Each row is a point on a tangle of strands that fork, close into loops and nearly touch. The rows are in no order.
Points whose rows are less than 49.9 apart are linked; no others are. Some points are linked to none.
Q894: [ 10  -7  -5   1  -8  -2   1   3  -5  -1   5  -6  14   1   3  26   0  -7
 -11 -24   0  -6  -1   2 -10  -3   4   9  10  -7 -15  28  -1  18   9  -5]
Q200: [ -9  30   6  -3   0 -12  16  23  17   2 -21  11 -21   1  15   1  -6   1
   1  16   3   9  13 -13  -4   9  13  21 -30 -20  14 -11 -12   7  -4 -20]
Q300: [ 32 -18 -16  -1  -8  -6   0  11  -8   6   1  -8  -2   3  -8  -9  -5   4
  -9   7  -5 -10  -5 -20   8  17  -6  10  -3  11  -2  -2  15   7  20   9]
Q927: [-18   6   6  -4  22   5  -9 -15  18   5  -4  10 -14   6  -6  12  -9 -27
  -5  -5  17   7  -4  -2 -10   1  16   7  10  -8  -5  -3  10  -2 -17  -3]
Q919: [ 14  13  -4  -7 -22  -8  12  35   0 -17  -2   6   5  18  20  17   5   3
 -20  -9  -5   0  -1  -5  -5   3 -14  26  -7 -21  20  -6  -9   6   5   2]
Q624: [ 19   2 -13   8   4   1  13   3 -10   6   5  -2  -7 -10  -9 -17 -16  21
   7  11 -10  -2  12 -12   4  -9  -4  -4 -37  -2   8 -19  -8   4   3 -11]
Q593: [ 21  -8 -16  -3  -3  -9   4  15   0   6   0   0   0   8   5   3  -3   0
 -15  -4   1  -1  -3 -19   4  17  -3  12   6  -5  -1   7  16  18  16   9]
Q888: [-14  13  -3 -17  12  -2   1   6  19  -6  -7  14 -26  18   1  -4  -9 -28
  -8  15  12  13   3   0   6  17  12  24 -11 -17  12 -11  15 -12 -22  -5]
Q811: [-33   6  16 -14   5   3  -7   4  13 -16  -2   5 -19  20  -2  10   3 -22
   6   1  16  13   5  18  -1  -6  -7  13  16 -15   4  -8   7 -20 -25  -1]
Q573: [ -8  13  15   4 -19  -2  -5  19 -12 -20  -8   0  20  10  23  16  17   8
 -13 -12   0   4   8   6  -5  -3  -5  -1  12 -12 -13  10  -7   6   3   4]
Q977: [  2  -6 -12   7  22   8   5 -34   7  18  29   6   4 -12 -23 -14 -23  11
  14   7  -5 -28   8   8   5 -23  -2 -30 -13  14   5 -15  -1   1 -19   0]
Q121: [-15 -13 -15 -18  12  17  10  -7  24   8   8  -2 -21   6 -11   3 -11  -6
   0   3   8  -9 -19   2  -2  14  -3   3  25   3  16  -2   3 -12   6  15]
Q212: [-16  11  19 -14  16   1 -11  -3   3 -11 -11  16 -15  13  12  -5  12  -9
  -2  13   8  14 -11   2   4  -6  11  -2   4 -11  11 -12  16  -6 -25   1]
Q937: [ 21 -16 -17  13  21   8  -1 -28   1  19   5   0  -6  -9 -32 -12 -17 -17
   1   2   0  -4  -2  -3   2   6  18   3 -18  13  -8  -4   6 -10  -2  -2]
Q103: [-12  -4  -4   8 -25  10   4   1  -7  -7   2 -14  17   1  11   1  19  21
   2  -2  -6 -13  -3   6   7  -3  -9 -14  19  11 -13  15 -14  -9  16   1]
Q21: [-11   3  -2  13  10   6  -4 -20  -3  12  16  -1  13 -11 -14  10  -5   9
   3 -10   7 -15  10   1  -6 -14   3 -17   7  -1 -11  11 -13   5  -1  -6]
Q152: [ 19 -21 -19   5 -16  -6   9   4  -5  17  20 -12  20  -5   1  11  -3   3
  -2 -13  -6 -30   2   5   5   0  -8   2  14  14 -11  33   2  21  19  -5]
Q440: [-35  -1  21  -9  15   5  -7 -17   9  -9  -5   8  -8   3  -6   2  13  -8
  11  -2   5  12 -14  14  -2 -13   4  -4  23   0   8   0   0 -21 -20   4]
Q752: [ -5  36  18  -6 -17  -8  -3  34  -2 -18 -10   7   1  15  36  13   6  -2
  -9  -1   9  15  16   0  -6  -3  -8  12 -14 -25   6 -16  -4   9 -12  -5]
Q39: [-32  -5  11   5   9   9 -12 -19   0   0  -1   3   9  -1  10 -11  22  13
  13   8  -2   2 -13  15   7  -6  11 -30  27  10 -10  13   0 -15  -3   9]
Q227: [-36  42  23   2  13  -2   7   9   1   5  -8   6  16 -17  16   3 -11  18
   2  -8   4   0  18  -2  -6 -21   4 -10   0 -14  -4  -7  -5   7   6 -14]
Q617: [ 27 -16   6  -5 -27  -2 -18  25 -12 -11  -7  -3   3   7  13   7  13  -9
 -10  -3  -1  -4 -12  -4   0  17  -5  14  12   1 -17  10   7  13  15   9]
Q803: [ -1  15 -14   5   6  -3  18   4   1  18  11   5   0 -11  -5   7 -20  16
  -3 -11  -1 -11  12 -12  -5  -9   1   2 -12 -16   8   2  -6  17   8  -8]
Q735: [-31   7  21   6  -5  -3  -6  -7 -11 -15 -10  -5  16   3  10  -7  30  12
  13   0  -8  23  -4  16   8  -8  -7 -20  18  14   0  -1 -22 -25  -4  14]
Q286: [  9  -1 -30  11  15  -1  13 -19   8  28  14   1   0 -10 -31   0 -30  -9
  -4  -9   3 -14   6 -10  -3   4  10   5 -12   3  12   4  -7   3   3   2]
Q414: [ 23 -12 -14 -12  -8   4   2  16  -1  -4  -2  -9  -7   5  -6 -12   0   6
  -8  15  -3  -5 -15 -17   7  22 -14  11  -1  14  16 -11   4 -10  19  17]
Q534: [-27   8  12  12  21  -3  -8 -27  -5   8   8   3  17 -17 -14  -8   0  15
  17  -4  -9   4   5  10   5 -28   4 -31   5  12   2   0 -10 -11 -16   0]
Q974: [ 21 -21 -27   7   2  -9  13  -5   4  28  21  -9  10  -3 -10   9 -11  -6
  -8 -17   1 -25   4  -7   1   7  -3   4  14  10  -6  23   6  18  18   6]
Q942: [-23  -8   4  11   7   0  -6 -28  -7   2  11  -4  19 -14 -12 -16  10  22
  20   6 -15   1   1  19  14 -23  -5 -43   4  26  -4   3  -9 -19 -12   3]
Q412: [ 32 -14 -27   2  -1  -7  13   7  -1   7   2  -5   7  -7 -22  -8 -19 -12
 -10 -10 -12  -2  -1 -16   1  32   2  28 -17   8   9  16   4  -3  16   2]
Q417: [  9  10  -1  -9 -22  -4  -3  37   2 -25  -2   8  -6  25  19  10  13  -8
 -18   2   6   7   5   1   0  10 -17  22  -3 -19  12 -17  -3  -4  -4   8]
Q734: [ 22 -13 -22  -3  -3  -3  16   5   4   1   2  -1   7  -3 -21   8 -14 -25
 -14 -20  -5  -1  -6  -7  -8  23   4  33  -4  -2   7  21  -3  -1  12   0]
Q740: [  9  -7   5   3 -15   8  -7   9 -16 -17  -4  -9   2   6  10  -6  18  17
  -5  17  -5   1 -14  -4   5  -2 -17 -15   2  11   8 -16  -8  -8   8   7]
Q790: [-14  -2  10   3  29   4  -9 -26  13   8  -6  13 -13  -5 -17   2  -2 -26
   6  -1   8   9 -16   0  -8  -8  26   1   5  -1   6  -3   8 -10 -23  -1]
Q835: [ -9 -22   2   7  -3  -4  -9 -27 -15  -2   3 -20  17  -9 -11 -17  14  12
  21  10 -13   7   0  25  11 -13 -16 -41   1  32 -10  -4  -8 -15  -8   1]
Q855: [  2  -6   0  13   1   2  -2 -16 -14   3  17  -4  15 -14  -4  -1   1  19
   8   2  -4  -9  16   4   6 -14  -9 -23   2   8 -21   5  -6   4   3  -3]
Q261: [ 11 -27  14 -13   2  12 -20  -7   7  -7  -7  -8 -17   5   1  -4  10 -20
   7  11  15  11 -18  15  -9  21   2   8  20   5 -15   4   7  -9  11   6]
Q256: [-30  27  13   6   2   4   8   5  -2  -4  -2   3  20  -4  13   4   2  24
  -7  -7  -1  -2  13   1   0 -16  -3 -15  10  -6  -6   1 -12   0  11   0]
Q924: [  9   3  16   4 -27   1 -15  15 -13 -30 -10  -7   5  13  11   2  31   0
   1   1  -2  17  -5   6  -9  -1 -23   3  -2   5   9 -20 -20 -12  -1  15]
Q85: [-17  22 -10 -13  -2  -1  23  12  19  -6  -4   6 -15   9  -7  12 -13  -7
 -11  -3   4   2   5  -9  -6   4  -5  28  -3 -16  23  -7  -6  -4  -9  -4]
Q291: [ 21   2 -27   7   7  -3  24  -2   2  20  16   4  -3 -18 -19 -14 -28  14
  10   1 -10  -7  20  -7  -1   2   2   8 -43  -3   7  -8 -10   7   5 -11]
Q358: [-25  40  27   4   6  -2  10  19  -3   4 -20   5  -1 -16  25  -5  -3  13
  13  -5   4  10  18  -3  -6 -18   4  -1 -19 -18   4 -15  -6   8   4 -21]
Q542: [-26  15   4 -14  -3   6  10   3  11 -15  -1   4 -14  14  -8  18  -2 -11
  -4  -4   9  -1   4   6  -7  -9 -10  18  12 -12  15  -7  -8 -13 -12  -2]
Q605: [ -2 -22   0 -12 -16  11  -2   2   9  -9   5  -9  -5  12   4  17   9 -14
   0 -12  10  -5  -7  13 -10  11  -7  16  29  -3 -11  21  -3  -6  10   1]
Q118: [ 33 -12   6  15 -12 -11 -15   2 -26  -1   3  -2  14 -13  -2   0   1   4
  -1 -11  -5   1  14   1  -1  -5  -2   2 -11   3 -29  12   1  23   6  -1]
Q356: [-23  19  -8  -3  21   2  13 -13  22  21   1  15 -13  -8 -14   5 -24  -4
  -4   3   4  -7  -5 -16  -4  -2  17   3   0  -2  23  -9   2   7 -12  -4]
Q427: [ 13   6 -11   5  -5  -1  16  15  -8   7   9   0   2 -11  -1  -4 -14  26
   1  -4 -10  -4  11 -15   0 -11  -9   1 -24 -13   8 -10  -8  11  13  -7]
Q745: [  1  -5  10 -15  -5   8 -16   9   3 -20  -3   1 -13  17  12   5  16 -14
  -5   5  13  10  -6   7  -4  14 -10  12  13 -11  -6  -4   6  -3  -2  10]
Q502: [-39  19  27  -6   9  -3  -8  -7   6 -11 -11   5  -2   7   2  15   8 -13
   2  -6  10  12   4   8  -1 -11   0   1  18  -7  -1  -2   0 -12 -23  -3]
Q299: [-12 -10 -11 -21   0   9  11   9  21  -6   8   0 -17  19  -1   9  -5  -7
  -8   0  12  -2  -9   4  -2  17 -13  13  23 -10  10   4   4  -7   7  13]
Q94: [ 32 -15   8   8 -28  -6 -20  14 -23 -11  -5  -8  10  -4   2   2  13  -2
  -6  -2  -8  -2   0  -3  -2   6  -7   5   0   8 -21   8   3  15  11   6]
Q192: [ 11   2 -13  -3  -2   2   8   4   3  -3  -6   3  -9   3 -13   2  -7  -6
  -9   1  -1   6  -4 -16  -4  15   5  21 -11 -10   9  -5  -5  -4   4  -1]
Q641: [-19  22  23   8  19  -9 -19 -10 -11   2 -12   6  10  -6  15  -1   6   8
   0  -3   4  18   9   4   4 -12  12 -19   6  -7 -18   6  10   8 -11   2]
Q796: [-10   0  -6  -5  17   6  -3 -13  16  15   4   3  -9  11   6  18 -13 -25
 -14  -9  18   3  -4  -5  -4   9  16  -1  15  -7 -12   7  15  11  -7   3]
Q887: [ 13 -21 -29   7  12  -4  14 -11  18  38  16 -11  -2  -1 -21   0 -18 -13
  -7  -7   7 -19  -5  -8   1  19  -2   0  19  16   6  13  11   4  20  17]
Q189: [ 17  -1 -28   9  18  -3  19 -19   9  31  30   3  -1 -16 -22  -6 -34   5
   4  -6   0 -20  22  -4  -1  -4   2  -2 -23  -1   6  -5  -4  13   0  -1]
Q157: [-11   8  25   5 -16  -3 -11   3 -17 -26 -13  -6  10   9  10   1  30   6
   7   1  -3  27  -6  13  -3  -7 -20  -9   6  11   8 -17 -25 -21  -6  15]
Q107: [  7  12  17  18  -7  -9 -13   6 -30  -6  -1   1  25 -16  14 -11   9  26
   6 -10  -8  18  24   8   3 -13  -9 -15 -15  -4 -26   3  -9  12  11   6]
Q732: [-15 -20 -11   1 -28  18   6 -11   0   0   2 -22   8  -2   3   1  15  12
  12  -4  -2 -21 -11  10   0   5 -10 -11  25  22 -12  17 -12 -15  15  -6]
Q139: [ 19  -8  -9   5  20   7  -2 -15  -2  10  -5   5 -14  -1 -17 -15 -10 -16
  -2   8   1   6 -10 -11   5  20  21   9 -15   6  -2  -7  15  -8   0   3]
Q711: [ 11  -1  -3   8 -17   1  -1  15 -21  -5   4  -3  15  -2  11   1   5  26
  -5   0  -7  -8   5  -4   7  -7 -13  -8  -1   0 -10   2  -5  12  17   3]
Q391: [  9  26   2  -2  -7  -8   3  26   3  -7 -15  11 -12   5  24  -4   1   9
  -9  12   0  10   4 -20  -2   8   4  13 -28 -20  15 -20  -5  10  -2  -7]
Q627: [ -6  24   7   5  19  -6  -4  -2  -1  14 -11   7  -8  -3  16   7 -14   2
  -5  -2   9   9  14 -13  -4  -2  22  -4 -13 -14 -10  -6  17  23 -10 -13]
Q263: [ 29  -8  -3  -3 -26  -4  -3  20  -7 -27 -11  -2   2   2  -8   7   7 -15
  -8  -9 -10   8  -8  -1 -13  13  -6  32 -17  -6   4  -2 -13  -7   5   2]
Q303: [  1   7  -3   7   5  -2   1  -1  -5  13  10   1  16  -6   3  23 -14   0
 -12 -24   5  -7  13  -4  -8  -7   6  -4   2 -16 -17  24  -1  24   5  -7]
Q41: [ 13 -13   8  14  16  -6 -21 -28 -22   6   3   0  -1 -10 -14 -16   9  -1
  13   5  -4  14  -1   1   8  -9   9 -18  -8  11 -11  -5   8   0 -12   4]
Q460: [ 25 -20  -3 -11 -28  -1  -2  19  -2 -24  -3 -10   6   7  -8  11   9 -15
  -7 -11  -9  -2 -15   5 -12  12 -11  31   5   2   1  11  -6  -7  14   4]
Q235: [-16  -2 -13  -7  22  14   7 -13  22  10   4  10 -15  -2 -23   1 -18 -10
  -5   4   3  -9 -17  -6  -4   2  12   5  11   4  21  -8   2 -10  -6   8]
Q176: [ 10   0  -9  -9 -18  -9  17  28   1 -12   1   0  11  15  14  19   0   7
 -17 -14  -7  -6  -5  -4  -4   1 -13  17  10 -14  13  13  -3  15  12   1]
Q962: [ 19 -22  -3  -7 -18   1   2   9  -3  -8   2 -10  10   3  -1  21   8 -12
  -4 -17  -3 -13 -13   9  -9   4  -5  18  18   5 -11  28  -4   6  15  -4]
Q535: [ -6  26  21  11  17 -13 -11   0  -7  12 -18  13 -11 -11  19 -12  -2   6
  14   4   2  20  13  -6  -3  -9  24  -8 -27 -16 -10  -7   9  22 -13 -15]
Q342: [-22  32  30  -4  16 -12  -5   3   1  -7 -22  15 -13   1  25 -11  10  -3
   1  13   1  14   0  -5   2 -14  13  -5  -5 -10  16 -16  10   3 -25 -10]
Q523: [-15  -3  -3 -22  10   6  -4   8  19  -9   4   8 -26  22  -1   3 -12 -30
  -7   5  19  16   4  10   3  17   0  22   4 -20   4  -6  20 -12 -15   4]
Q870: [-10  -4 -11  10  23   6  -2 -21  14  32  12   5  -3   2  -5  13 -13 -11
  -8  -6  16 -13  -3  -6  -2   0  18 -13  19   2  -7   4  10  11   1   6]
Q840: [-18  12  13  10  32  -6  -1 -23  17  19 -14  18 -11 -11 -13  -7  -9 -19
  10   1   1   2  -8  -2  -5 -14  39   2 -12  -1  13  -6   8  -2 -30 -14]
Q511: [  7 -10 -21  11  17   9   4 -25   6  15  12  -4  -3 -12 -34  -2 -18  -6
   4   1  -1 -14   0  -3  -3  -6   7  -6 -10  13   5  -5  -5  -6  -4   1]
Q581: [  8  11  14  15  16  -9 -11 -13 -13   9  -7  11  -8 -16   0 -15   0  11
  13   8  -3  15  12  -5   4 -12  16  -9 -33  -7  -3  -9   1   9 -12 -11]
Q290: [ 11  16 -13  -9 -15 -11  20  27  11 -13 -11  10  -8  11   3   2  -6  -7
 -13   1  -6   8   5 -10  -1  27   1  40 -28 -20  23  -1 -10  -5  -1  -2]
Q448: [ -5  23 -16  -6  -1 -13  30  20  21   4  -8   9 -14   6   1   4 -19   1
  -9  -3  -2   6   7 -19  -1  22   5  28 -21 -17  29   0  -8   4   1  -6]
Q737: [ -4  10 -13 -14   1 -11  15  12  19  -1   1   2  -3  15   7  22 -18 -22
 -19 -16   7  11   8 -10  -9  15   5  25   1 -21   1  11  13  18  -6  -3]
Q839: [-21  18  18  -5  24  -8   3  -9  22   3 -19  18 -19   1  -3  -6  -6 -23
   4  14   2   8  -4  -5   1  -3  31  12 -13  -5  19 -10   9  -4 -33 -15]
Q386: [ -1  -4   8 -13  15  10 -11  -3   6  -9  -5  12 -21  13   4 -12   6 -13
   0  14   7  10 -19  -1   5   8   9   4   5  -7  10 -13  18 -11 -10  10]
Q990: [ 38 -19 -24   3 -12 -12  19   7 -11   6  20 -10  17 -15 -18   2 -20   4
   2 -12 -17 -20  10   3  -1  -8 -17   8 -17  10   1  11  -4  15  13 -10]
Q759: [  9   9  -6   0 -10  -7  19  15  -3  -3   4  -2  15  -6   0  22 -11   3
  -6 -27 -11  -4   3   0 -13 -14   0  19 -10 -19   9  18 -15  18  12 -14]
Q27: [-15  21  22   1  21  -2  -2  -3  -6  -1 -10  17  -3  -4  12 -14   8  14
   1  13  -4   5  -7 -11   9 -22  14 -18  -2  -6  19 -16  10   0 -19  -4]
Q65: [  8 -21 -15   1  -9   5  10 -19  -4   2  15 -17   7  -8 -18 -10  -7  16
  10  13  -7 -21   9  11   8 -16 -26 -31  -6  31 -12 -10   0  -6  -1  -6]
Q390: [ -7  25  18   1 -10  -2   4  21 -10 -11  -7   2  19  -1  20  18   0  11
  -6 -21  -2   9  16   1 -12 -13   0   4  -6 -23  -7   7 -10  12   6 -10]
Q757: [  7 -18  -7   0   7  13  -4 -12  -2   3   1  -9  -9  -1 -15  -3  -1  -1
   3   5   3  -5 -14  -5   1   4   1  -4  10  12   0  -3   6  -8   7   5]
Q397: [ -2  -7  10 -10 -34  10  -9  25  -2 -28   2  -2  -4  27  23   5  30  -5
   0   0   8   2   1  25   0  12 -25   9  21  -7  -2  -3  -9 -14   4  12]
Q712: [  6  -9 -13   2   9   6   9 -23  -3   4  19  -5   5 -13 -19 -13 -15  18
  12   8  -7 -15  14   7   3 -23 -15 -27 -21  13  -1 -17  -4  -5 -10  -6]
Q174: [-18  16   3   7  28   2  -1 -16  10  18   4  12  -5  -6  -4   3 -15   4
   0   2   4  -9  -1  -9   4 -14  18 -14   2  -3   6  -6   8   8 -13  -6]
Q775: [  0   4  -7  -3 -15   1  14  21  -8  -2   4  -2  16   5  16  15   2  21
 -15 -10  -7 -13   3  -7   2  -3 -12   0  14 -10   2  13  -4  14  18   1]
Q530: [  5 -13  18 -16   9  10 -23  -5   5 -17  -5   5 -24  10   4 -12  13 -22
   6  14  11  20 -16  14  -2  13   2   6  14  -7  -1  -7  12 -15  -6   9]
Q371: [ -5 -13  15  -9  16  11 -12 -10   2  -8  -1   6 -13   6   4 -18  17   2
   7  16  -2   5 -27   3   7  -3   9 -16  15   2  13  -6  12 -13  -7   9]
Q404: [-21  13   6  10 -12   5   3   4 -10 -10  -1  -2  25   3  20   0  16  28
  -5   2  -5  -6   8   5  10  -5  -6 -20  17  -1 -17  14 -14  -6  16   5]
Q824: [ 22   3   9  15 -15  -8  -7  13 -28  -7   5   3  16 -17   8  -3   2  18
   5 -12  -9   8  19   4  -6 -14  -7  -2 -24 -11 -19   3  -7  23  10  -6]
Q163: [ 20  -8 -12 -12 -19   5   5  25   0 -21  -3  -8  -5  11  -3   1   6   1
 -11   7  -4  -1 -14  -6  -3  16 -20  21  -3   4  21 -15 -10 -17  12  12]
Q873: [ -1  19 -11 -16 -15 -16  17  31  16 -14  -4  10  -7  21  14  15 -11 -19
 -15  -4   2   9  17   1  -3  13  -4  36 -19 -27  17   0   3   3 -11  -9]
Q447: [ -4  11  18  12   3  -6 -23  -5 -21  -4  -8   4  12  -4  18  -9  18  18
  -2   3   1  15   5   6   9  -2   0 -25   8   2 -26  10   4   6   0  11]
Q604: [-14   1  20   1  17   7 -10 -10  -7  -7  -4  11  -2  -1   7 -21  20  12
   5  13 -10   7 -19  -2  11 -22   8 -26   4   3  20 -12  10 -10 -15   7]
Q938: [ -5 -27  -2 -10 -23  17   0  -4  11  -1   3 -19  -6   0   3   4  14  -1
  14  -4   6 -13 -17  13  -7  11  -7   2  30  13 -10  19  -9 -15  18  -2]
Q367: [ 22 -10  -9 -12 -17 -13  -6  28  -1  -9  -5   1   2  16  19   8   2 -10
 -20  -7   1   1  -4  -7  -1  22  -7  20   8 -10  -3   8  18  20   9  12]
Q477: [ -7 -26 -10  13  10  14  -9 -35  10  25  20  -8   2  -8 -13  -9   1   1
  18   6   4 -27  -7  17   8 -10   6 -31  17  25 -14   8   3  -8  -2   4]
Q706: [-11   3 -11  12  21   7  -1 -28   9  20  18   6   1 -16 -31   0 -20   4
  11  -1   1 -21   1   2  -3 -24   8 -18  -4  11  11  -9  -8  -2 -17   0]
Q35: [-12 -10  14  -9 -16  11 -13   5   0 -20  -5  -4  -6  16  19   1  27   1
   5   5  11   9  -9  17   0   7 -14  -2  24  -1  -5   0  -6 -18   2  10]
Q584: [-30   0  28  -6  25  -1 -11 -20  16  -1  -5  17  -6  -3 -11  -6  10 -14
  13  -2   0  11 -19   6  -3 -20  20  -6  15   2  18  -2  11 -14 -33  -1]
Q106: [-23  25   4  -2  21  -2   1  -8  11  20  -2   8  -3  -2   9  11 -21  -6
  -7  -7  10  -1  10 -12  -5  -6  19 -11   4 -11  -3  -4  13  18 -10 -13]
Q996: [  3  21   7   4  -6  -1   1  22 -10  -7  -8   7  -2   5  25  -2   6  20
 -10  10   2   6   1 -16   1  -4  -4  -4 -13 -16  10 -21  -4   9   4   0]
Q305: [-10  27   7   6  12 -10  12   4  15  11 -19   9 -18 -12  -1  -1 -13   0
  10   7   0   5  12 -11  -7  -2  24  11 -32 -14   8  -7 -10   7  -5 -26]
Q40: [ -9 -17  12  -6   8  11 -19 -16   5   1  -3  -2  -8   7   8   5  12 -13
   6   0  17   9 -12  13  -3  10   9  -7  28   4 -20  12  10  -6   0   6]
Q800: [ 10 -23  14   6   8   3 -28 -22 -16   0  -5  -9  -5  -5  -3 -17  19  -5
  12  11  -2  15 -14   9   4  -1   4 -19   7  19 -11   0  12  -5  -2  10]
Q134: [-14  42  30  -2  -4 -13   0  24  -2  -8 -23   3  -1  -2  32   6   6   2
   3  -5   3  20  19  -1 -11  -7   2   7 -20 -20   1 -13  -8   9  -8 -17]
Q259: [ -2  15  -4  -4   3  -9   6   7   6   6  -2   2   6   2  11  25 -19 -12
 -16 -18   8   6  11 -12 -11   2  13  11  -2 -20  -6  15   6  26  -2 -12]
Q744: [  0   7  14  -4 -33   2  -2  27  -9 -31  -4   1  14  25  25  14  26   1
  -7  -7   1   2   6  18  -4   2 -18   9  13 -11  -2   1 -13  -4   1  10]
Q190: [  3  12   1  14  17  -3   2 -10  -1  12 -11   9 -12 -14 -13  -9 -10   4
  10   7   0   7   7 -12  -2  -5  20   2 -31  -7   4  -8  -8   4 -11 -16]
Q703: [  5   7   3   0  -3   4  -5  11  -8 -13  -9   4 -11  10  11  -5  11  10
  -8  15   1   7 -13 -12   5   1  -8   0  -7  -8  13 -19  -4  -4  -2   7]
Q251: [ 36 -12 -17   9   9  -4   2  -4  -5  18   0   1  -5  -1 -14 -13 -12  -9
 -10   5   1  -1   0 -17  10  25  12  12 -12   7  -7  -6  20   6  15   7]
Q673: [ 23 -30 -14 -19 -23   0  11  20   8  -4   1 -21  -1   1  -6  -4   1  -3
  -1   6  -7 -13 -18  -6   1  22 -19  15   9  22   9   7   3 -10  29  13]
Q406: [ 33  -4 -19   5 -12  -4   7  14 -10  -3  -7  -2   0  -9 -14 -16 -11   3
  -6   6 -16   1   3 -19   6  18  -1  16 -37   1   5 -10  -7   0  10  -3]
Q37: [ 20   3   1  -4 -29   4  -8  30  -4 -29  -4   2  -4  15  13   2  21  -6
 -11   3   2   6  -8   1  -4   8 -20  16  -5  -4  15 -21 -15 -14   4  11]
Q25: [ 43 -14 -28   4  -6 -10  15   5  -8  11   6  -4   7 -11 -23 -18 -23   1
  -3   2 -15  -8  13 -14   9  19  -2  17 -32  11   1  -3   6   4  13  -2]
Q209: [  7 -22   2   6 -18  -7 -10 -17 -21  -2   6 -21  13  -7  -3 -21  15   8
  17  19  -9  -4   7  21  15  -6 -22 -34  -2  36 -25  -3   4  -7   1  -1]
Q283: [ 10 -24  11   3 -15   6 -21  -7 -15  -5  -8 -18  -2  -3   1 -13  23   2
  15  15  -6   4 -14   7   5   5  -9 -19  10  24 -13  -1   2  -9  10   5]
Q350: [ 15 -11   2  10 -13  -1  -6 -12 -22  -3  16  -9  17 -11   6 -17   9  23
  11  14  -8  -8  21  14  18 -12 -20 -28  -5  23 -29   0   1   3   5   0]
Q729: [ 18  -4   4  16  22  -7  -7 -30 -14  11   4   8  -7 -12 -12 -22  -2   3
  17   7  -7  12  10   4   5 -16  18 -13 -25   5  -5 -11   8   4 -17  -6]
Q583: [ 26 -23 -24  -3 -13   1  14   4  -5   3  11 -21  11  -8 -24   0 -14   1
  -4  -2 -13 -19   1  -4  -1  -2 -18   3 -10  20   3   7  -2   1  16  -3]
Q310: [-22   8  -3 -17  -2   7   9  10  12  -6   7   3  -8  23  12  14   1   4
 -11   3   9  -5  -3  -4   5   7 -11   3  25 -12   3   2   7   2   0   7]
Q491: [ -3 -16 -28   5  25   8   5 -23  19  35  15   3  -8  -1 -19   1 -18 -12
  -6  -2  12 -20 -13  -2   1  12  12  -9  20  12   9   0  10   1  10  16]
Q667: [ -2  25   8   0  -9  -3  18  21  -2  -2  -5   3   8  -7  10  15  -8  10
  -1 -21  -4   4  12  -5 -14 -15   2  17 -20 -25   7   3 -17  15   8 -20]
Q933: [-18  22   1  -9  15  -7  15   3  26   0 -21  17 -25   7  -2  -3 -11 -21
   0  17   2   4   5  -4   3  15  19  28 -22 -12  18  -7  -2  -8 -26 -17]
Q713: [ 30  -8 -16   4 -10 -11  14  15 -13   2  11  -2  21 -10  -6  15 -13   5
  -4 -22 -19  -8   1   2  -7 -10  -4  19 -14  -9   4  19  -7  24  17 -12]
Q882: [-38  -6  23  -3   6   2 -10 -11   1 -13  -7   4  10   5  18 -14  30   8
  16   6  -2  14 -16  21  11  -6   2 -22  26  12   3   8  -6 -26  -9  15]
Q268: [  5 -29 -14  -1  -9  10   1 -18  -2  12  11 -23  -1  -5 -11 -16   3  11
  18  17  -2 -24  -4  12  13  -5 -13 -28   7  36 -12  -2  10 -10   7  -4]
Q398: [ 30  -6  -4   8 -18   0  -8  12 -12 -15  -9  -6   2  -7 -10  -9   4  -4
  -5   5  -8   9  -4 -11  -2  10  -4  13 -28   1   3 -13 -10  -2   6  -5]
Q576: [-17   5  13  -2  11   3 -17 -12  -3  -3  -8   3  -1   7  11   6  12  -7
  -4  -3  11  14  -2   4   1   2   8 -12  18  -3 -22  10  11   3  -8   5]
Q893: [-48  28  26   0  18  -7  -6 -15   8   0  -9   7  16  -9  -2   9   2  -1
   9 -10   2   5   6   8  -2 -17   6 -14  25   0  -2   4  -7  -9 -18  -4]
Q76: [  7   0  13  17 -13 -11 -22  -5 -27  -5  -3  -6  20 -11   9 -10  20  18
   3  -4  -9  12  16  11   7  -3 -10 -20   3  13 -33  11  -3   5   7  10]
Q598: [-36  15  12  12  20   0  -9 -22   5  15   7   6  17 -15 -11  11  -4   6
   9  -7   5  -7   4   4  -2 -20  10 -22  16   3  -6  11  -9  -2 -10  -2]
Q74: [-16   9 -11 -22   1  -2   9  13  23  -7   5   4 -15  21   6  18 -19 -28
 -12  -5  13  11  15   1  -1  13  -1  24   4 -19   2   3  16   3 -18  -2]
Q906: [-22 -16  -2   8   6  13 -11 -27   1  11   9  -6   7  -7   3 -10  14  10
  19   6   3 -14 -10  15   9  -2  10 -30  26  22 -17  18   0 -14   2   3]
Q762: [  4 -32  -5   5  11   8 -11 -32  -4  13  16 -11   4  -9 -14 -19   6   2
  22  15  -4 -15  -6  15  11 -10  -2 -35   6  31 -12   1  13 -12  -6   1]
Q274: [  8 -30 -24  -4  -4   7  11  -5  13  27  13 -18  -6  -2  -6  -2  -5  -1
   4   3   7 -22 -12  -2   3  17  -4   0  28  23  -2  17   9   1  27   9]
Q29: [ 12 -22  -1  -3 -24  13  -7   7  -9  -8  -4 -21  -2   2   0  -6  16   8
   4  15  -5  -8 -15   0   3   5 -18  -9   9  19  -5  -2  -1 -10  18   5]
Q768: [ 25 -33 -17 -10 -27   3  10  11   1   6   6 -30   5  -6 -19   0  -5  -5
   5   3 -12 -21 -12   1  -1   7 -13   5   3  33  -5  13   3  -9  24  -1]

A piece is two or more points that can be reached from each other along the links. Count, over all rows, the pieces, the separate loops (a circle has one, a figure eight two, a Y none), the forks (points with three links) and the tips (points with one).
pieces -> 3
loops -> 5
forks -> 12
tips -> 8

A fork is a point with three links, a tip a point with one. Leave the first point through the second and follow the links. Name the first fork or tip that comes.
Q305 / Q200 -> Q581
Q535 / Q627 -> Q310
Q759 / Q667 -> Q530
Q752 / Q134 -> Q962
Q938 / Q732 -> Q752
Q65 / Q268 -> Q37
Q744 / Q573 -> Q414
